Points on a hilly landscape, in no order, each with its height.
A ball rolls from a point to whichever of its 2 nearest points has the largest drop for the distance, and stops where none of them is lower. Distance is the straight distance between rows; heights are no part of it.
Mupot (h 222): [ -7   6   1   8   8   1 -14   0   9  -9  10  35 -12  -3  -1  -7 -14   0
  24  -2  11]
kana (h 320): [ -7 -10  -7 -11   7   8  24  18   1   4   1 -11  -5 -26   9  -2   1 -11
   5 -12   7]
rifub (h 367): [-18  -8   9 -15  14  21  18  15  -1   0  -4 -20   7 -10  14  12  18  -5
 -13 -15   4]
fiz (h 277): [  6   9  10  13 -14   5  -1   7 -11  -1   1  15 -10  -5   7   0   3   4
  17   0  11]
Togef (h 363): [ 17 -13  10 -10  19   0  26   2  -1  -9  -9 -11  -6   2   3  10  15 -17
 -22  -9  -8]
Lat (h 559): [  6  12  -8  14 -10   9  -3 -10 -10 -20  15   4   7  -5  -5  10  -7   7
  25   5   7]
tuf (h 347): [  9  -9  -3   1  -9   4  17   5 -10  -5  -9   8   2   3  -8  -5  -4   2
   4   0  -3]
Botaf (h 372): [ 16  -6   0   7 -11   2   4  -8  -5   5  -9  -2  11   8 -12   2  -5   7
  -5  -2  -4]
dukeg (h 392): [ -7  -7  15 -11   6  11  10  11  -9   0  -9 -21  16  -8   2  14  19   1
 -27 -14   3]
Lubik (h 234): [ -9  -3  -2  -7  12 -14   3   9   8  11   8   9  -9  -2  20 -14 -10   3
  -2   0 -15]
zufub (h 426): [ 15 -17   5  -7   2  10   7  -7   2  -3 -11 -13  15  14 -17  15   6   1
 -16 -12  -1]
puve (h 325): [  3   5  -2   0  -3 -13  -2  -2   9   2   1  15  -9  10 -20  -9  -6 -10
  12   3   9]
bimuf (h 258): [ -1   5  -6   2  -3 -13 -20  -4   3   0   1   2   3   1  -3 -12 -15   9
  -3   8   3]
kasor (h 289): [ -6  -9 -11   3  -1  10  19  12   2  11   6   6  -4 -15  13  -2   2  -4
   4  -9   1]
lusi (h 405): [ 18  10  11   8  -5   5  14 -15   0   1   3  10 -14   5 -13  15   3  -4
  14   5   2]
Fil (h 603): [ -5  20 -14   8  15  -9 -17 -20   3 -15  16   3   6  -5 -13  -6 -13  -8
  11   3   1]
Rof (h 627): [ -5   4 -17  16  12   3 -20  -4   5  -5   5   8   1 -10  -1   3 -17  13
  11   2  14]
muf (h 374): [ -9  -2   3  11 -14   8   5   8  -7   8   1  -5   8 -21   6  14   0  19
  -8  -2  11]
mizek (h 433): [  2   8   7   5   6  -5 -21 -11  11   6 -20  -3  10  28   4 -22  12   1
 -12  -7  -2]
Gonit (h 112): [ -4  -4   5 -11  -7   4  -5  18  -1   5   3  -8  -5   0  12 -11  -5   7
  -3   4  -9]
ponez (h 206): [-16   5  10 -23  12  16   0  14   9  14  -5 -21   4   6  16  -5  10  -3
  -8   0  -6]
soler (h 643): [-12   8 -19  -1   0   6  -5  -1   1 -18  16   7   5 -10  16  12  -8  15
  37  15  -1]
nivig (h 327): [ -4  -7   2 -18  10  16  -1   3  18   9  -5 -19  13  25 -12   7  17  -4
 -18   0  -2]
zere (h 349): [ -1   3  11  11  -5   8  11  -7  -2  12  -2  -8  14  -8   5   9   1  15
 -14  -6   6]
zuv (h 196): [ -2  -8   2 -18  -5  -5   6  20  -8  -3   8  -7  -8  -4   1 -12  -2  -9
   4   9 -11]
daza (h 250): [  5  -1   6   5  -3   5  16   2  -6   8  -4 -10  -7   0   7  -1   9   1
 -11   1 -14]
kes (h 338): [ -1 -14  -1  -4 -16   9  24  25  -9 -14   0  13  -5 -13  -8  23  17  -4
   2  -7   8]
lesi (h 251): [ -6   9   0 -10 -17 -15 -17  12 -11  -6   9  19  -9   1  -5  -8 -11  -5
   6   7  -4]
Fen (h 216): [  4   9   8  16 -11   7   6   4 -16   5  14  18  -5 -19  10  14   1  15
  11  -3   8]
lozad (h 403): [  1   9   0  14  -2 -18 -17 -12  14   1 -16   0  -2  14   2 -21   6  -8
 -12   0  -9]
Mub (h 259): [ 18   1  18   2  -1   4  -4 -10  12  17  -8 -19  -1  16  -4   4  19  -9
 -10  -3  -3]
ruzi (h 359): [  3  11   2  20   1 -24  -8 -10   7   4  -3  13 -12   3   6 -19   5  -6
   2   1  -7]
keze (h 304): [ -4   6   7   8  12 -23   6  -7  10   7   2  12 -15  -1  17 -21  -6  -2
   2   2 -14]
Vadok (h 406): [ 11 -17  -7  -3   0   7  13   9 -10 -17  -4  -6  -6  -6 -12  20   8 -14
 -18  -6   9]
rabip (h 223): [ -7  15  -3   2  11 -18 -22 -17   0  -9  12  26   8 -13  -2  -6 -16   8
  -4   9  -7]
ziz (h 399): [ 12  -4   7   5  -2   7  -3 -18  -1   8  -9 -15  23  10 -16  15  -2   8
  -9  -5   6]
zaf (h 407): [ 12 -13   6  -8  12   7  18  -6   8  -3 -13 -18   5  12  -3   7  18  -9
 -26 -12  -3]
Geg (h 592): [ -4  15  -1   0   2  -8 -10 -26   6  -9  16   6  -3  -2 -21   8 -14  -7
  11  10   1]
gan (h 441): [ 15  -1   5   8  -6   8  18  -2   3   7   4  -1 -17  -1  -9  15  11 -12
   1   0   5]
sepa (h 321): [  4   4   6   9  -4  11  13 -11  -8  11   8  -6   6  -9   9  16  -7  14
   1   3  -9]
rimo (h 550): [  4   5 -13  14 -13   9  -7   1 -17 -14  10  16   3  -2  10   0 -10   9
  18  10  -5]
tivod (h 185): [  1   5  -7  -3  -9  -9 -31  11  -9  -1   5  13  -7  -1  -3 -14 -17   5
   5  15   5]
fumit (h 283): [ -1  -1  13 -21   0 -24   1  12   1   1   1  -1  -9   0  -1 -14  -2 -14
   1   7 -14]
rubot (h 437): [ 11 -17  -6  -5   8   6  25   9  -1 -10   4   6  -5  -1  -9  14   6  -9
  -8  -1  -1]
Pepa (h 404): [  0  -5  -4   9  -1  11  15 -10   8  19  -1  -9  -5   2 -11  15  12  -9
 -11   0   6]
pelub (h 366): [ 15  -1   5   2  -2  -9  12  -4   2  -1  -6  13 -18  14 -18   2  -1 -11
   8   7   0]
nubas (h 470): [  4   6  17   1  14 -13 -12  -4   9   0 -27 -16   4   7  16 -28   9  -4
  -9 -20  -2]
Bonub (h 495): [ -8 -11  -9 -10   5   2   1  -7   9   3  -7  -4   6  20 -18   1   2  -9
 -22   5 -12]
Nabok (h 171): [-14   4  13 -16  11   4  -8  11   7   7  -2 -15   3   2  21 -14  -4  10
  -6  -1  -5]
Kiv (h 560): [ 13   7 -10  23   5   8 -16  -2 -19 -10   7   9   2  -9  14   0  -9  17
  14   6   1]
Gomuk (h 369): [ -4 -21 -10  -4 -15  11  15  21 -14 -14  -1   2   3  -9 -11  18   8  -4
 -14  -2   5]
Goz (h 515): [ -7  -7  -6  -2   5  -5  -1  -5  15  -5 -20  -8   8  24  -9 -10  11 -14
 -15  -3 -15]
gavez (h 527): [  3  -2 -10  12   1   0 -13  17 -13   1  -4   4  -6  -7  16 -24  -4   2
   5   3   4]
medot (h 240): [ -9  -8 -16  -2 -17   8  12  15  -7  11  15   8  -6 -20  13  13   6   7
  11  -6   3]
dor (h 453): [ -8  -4 -16  -5  -5  -1  -7  -7  -2 -10   2  -5  19  10 -16   8 -19   3
   8  11  -1]
Kabi (h 540): [  1  -5 -14   9  -8   8  -3   7 -11   3   7  10  -1  -4  13 -10  -9   6
   6   3  -2]
vepup (h 529): [-12   4  -7  -3   4   0   3 -11  14   4 -17  -4   8  20   9 -17   8  -4
 -19  -3 -21]
kipa (h 569): [ 11  10  -2   5  -4   3   0 -17  -7  -6  11  -7   7   3  -6  13 -13   7
  13   7  -2]
bunot (h 474): [ -9  -9 -10  -5  -2   7  -5 -10  11   1   1  -9   4  13 -20   7 -10  -2
 -10  11  -1]
Robu (h 401): [ 15   7   8  16   1 -19  -9  -8   4   6 -11   0 -12   0   0 -18   0  -5
   6  -6  10]
Bakug (h 637): [-10   2 -14   5  16   0 -19  -5   4 -14  18   5   7 -11   7   8 -15  13
  26   8   2]
Gomul (h 343): [ -4  -1   2 -15   0  -9  -4 -16 -10 -11  17   7   6   8  -8  12 -19  13
   9  11  -9]
gase (h 346): [-16 -10   0 -14   5  10  15  20  -9  -3  -2 -22   6 -24  14   5   7  -6
  -6 -13   3]
remud (h 422): [ -4  -4  19  -2  12   0  11   5  -9  -4 -13 -14  24   1   1  18  26  -4
 -32 -29   4]
tur (h 295): [ -9  -5  -5   4 -19  13  13  16 -17   0   3  16   0 -18   2  19   9   1
   5  -6  11]
Bini (h 368): [ -3 -17  -3  -6   9  17  11  -2  13  15  -4 -15   3  10  -9  14  10  -2
 -15  -2   5]
zabat (h 306): [  9  -8   6   1   3  -3  28   4  -7  -4  -8  -9  -5   0   8   3  10 -18
  -7  -8  -9]
zup (h 489): [ -2   4   7   6  13 -20  -4   0   4  -4 -18  -2   0  -3  23 -31   0  -9
   4 -14  -4]
fonud (h 280): [-11   8  -4  -6  -5 -21 -22  -6  -2  -5   6  15   7 -10  -4 -13 -12  11
 -16   6 -12]
big (h 282): [-14  -2   7 -21  17  15  -2   8  10   5 -17 -19   9  29  -6 -11  25  -7
 -14  -5   3]
bab (h 370): [ -4  -3   0 -11   1 -14   3  -9   1  -1   6   5  11  10  -6  -1 -14   5
  -3   2 -13]
fefer (h 438): [-14   2 -15  -5 -11  -2 -15  -2  -2 -15   6   0  15   1   1   9 -21  14
  15  14   4]
Luv (h 442): [ -7 -10  -8 -14 -18  11  12  15   0  -1   3   6 -13  -8  -6  20   9   8
  18   9   7]
tun (h 189): [ 18   1  18   6  -9   1   3  -6  -6   8 -10 -19  -6   6   0   1  11   3
  -9   3  -9]
Deku (h 461): [ -1 -14 -10 -13  -4  12  24  14  -1  -4   9   6 -16  -2  -3  14  10  -9
   5   8   0]
siku (h 315): [ 11   7  12   9   2  -6   0  -8  20  23  -6 -28  -8   1   0  -5  19 -14
  -4  -3   6]
tor (h 318): [ 12  -1   7   4 -19  12  12   6 -14  -5   3  17  -4  -2 -10   7   3   7
  16  -3   4]
toti (h 357): [ -7   5   4  -6  -1 -25 -11  12  -3   0   7   0 -13   0   6 -25  -6  -7
  -3   3  -2]
Zuvus (h 300): [ -1   6   3 -12 -11 -10 -16  -6  -7  -3   9  13  -7   5  -8   5 -14   4
  14   7 -14]
zisif (h 279): [  6  11   3  20 -12  15  11 -12 -11  10  14   5  -7 -12   1  15   1   7
   6   1   4]
ridur (h 402): [ -3  -2  -9   1  -8   8  -3  15  -5   8   0  -9   0 -16   3   6  -6  11
   7   7  13]
rone (h 316): [-11  -6   9 -13   8 -20   0  -4   9   9   6  12   2   1   2 -10 -12  -1
 -16   1 -15]
niden (h 454): [  4   8  13   9   3  -1 -12   3   0   1 -23  -8  10  12  13 -22   9   6
 -10 -12   3]
mos (h 580): [ 13   7   0  -2   0  -6  -9 -19   5   1   8   7   1   5 -11   9 -18   4
  18   3   5]
mon (h 509): [  9   5  -8  14  16  -8 -13   8  -1   0 -14   1  -6  -9  19 -27  -1  -6
   0  -8   2]
sif (h 145): [ -6   6  -2   6   5 -16 -18  -8   1 -11  13  35   3  -3   0 -17 -15   1
   8  -2   3]
Feso (h 614): [ -5  18 -15  11   9 -10 -30 -15  10  -8  12   0   0  -9  -4   4 -12   1
  10  11  12]
gofik (h 423): [ -9  -2 -16  -4 -15   6  -1   7  -3  -5   2  -1   2  -7  -1  15  -6  14
  19  14   9]
Sizo (h 275): [  4   8  -2   3   5   4 -13  -8  11  -2   4  22 -17   4 -13  -3 -10  -4
  19   5  18]
batu (h 361): [ 23   3   5  14  -4 -14  -3 -15  17  15 -13  -9  -3   0  -2  -9  11 -10
  -1  -2  14]
relup (h 241): [-13   9  14 -21  23  17  -6   0   8  14  -9 -23  -1  17   6 -14  18 -10
  -5  -8   7]

For each start below, name the point where the ball stops.
Pepa: Gonit
Goz: Fen
remud: medot
Luv: Fen
zufub: Fen
mon: Lubik
Deku: medot

Call two points neighbours if one is among the 2 nearest of the other. Go from one point of each pair to the other, from neighbour to neighbour, staying as low as possible. Name the highest point that can't be avoided.
tun and Fen: zufub
Gonit and tivod: toti
sif and Lubik: bab
tun and Gonit: Robu
medot and tun: remud
tivod and sif: fonud
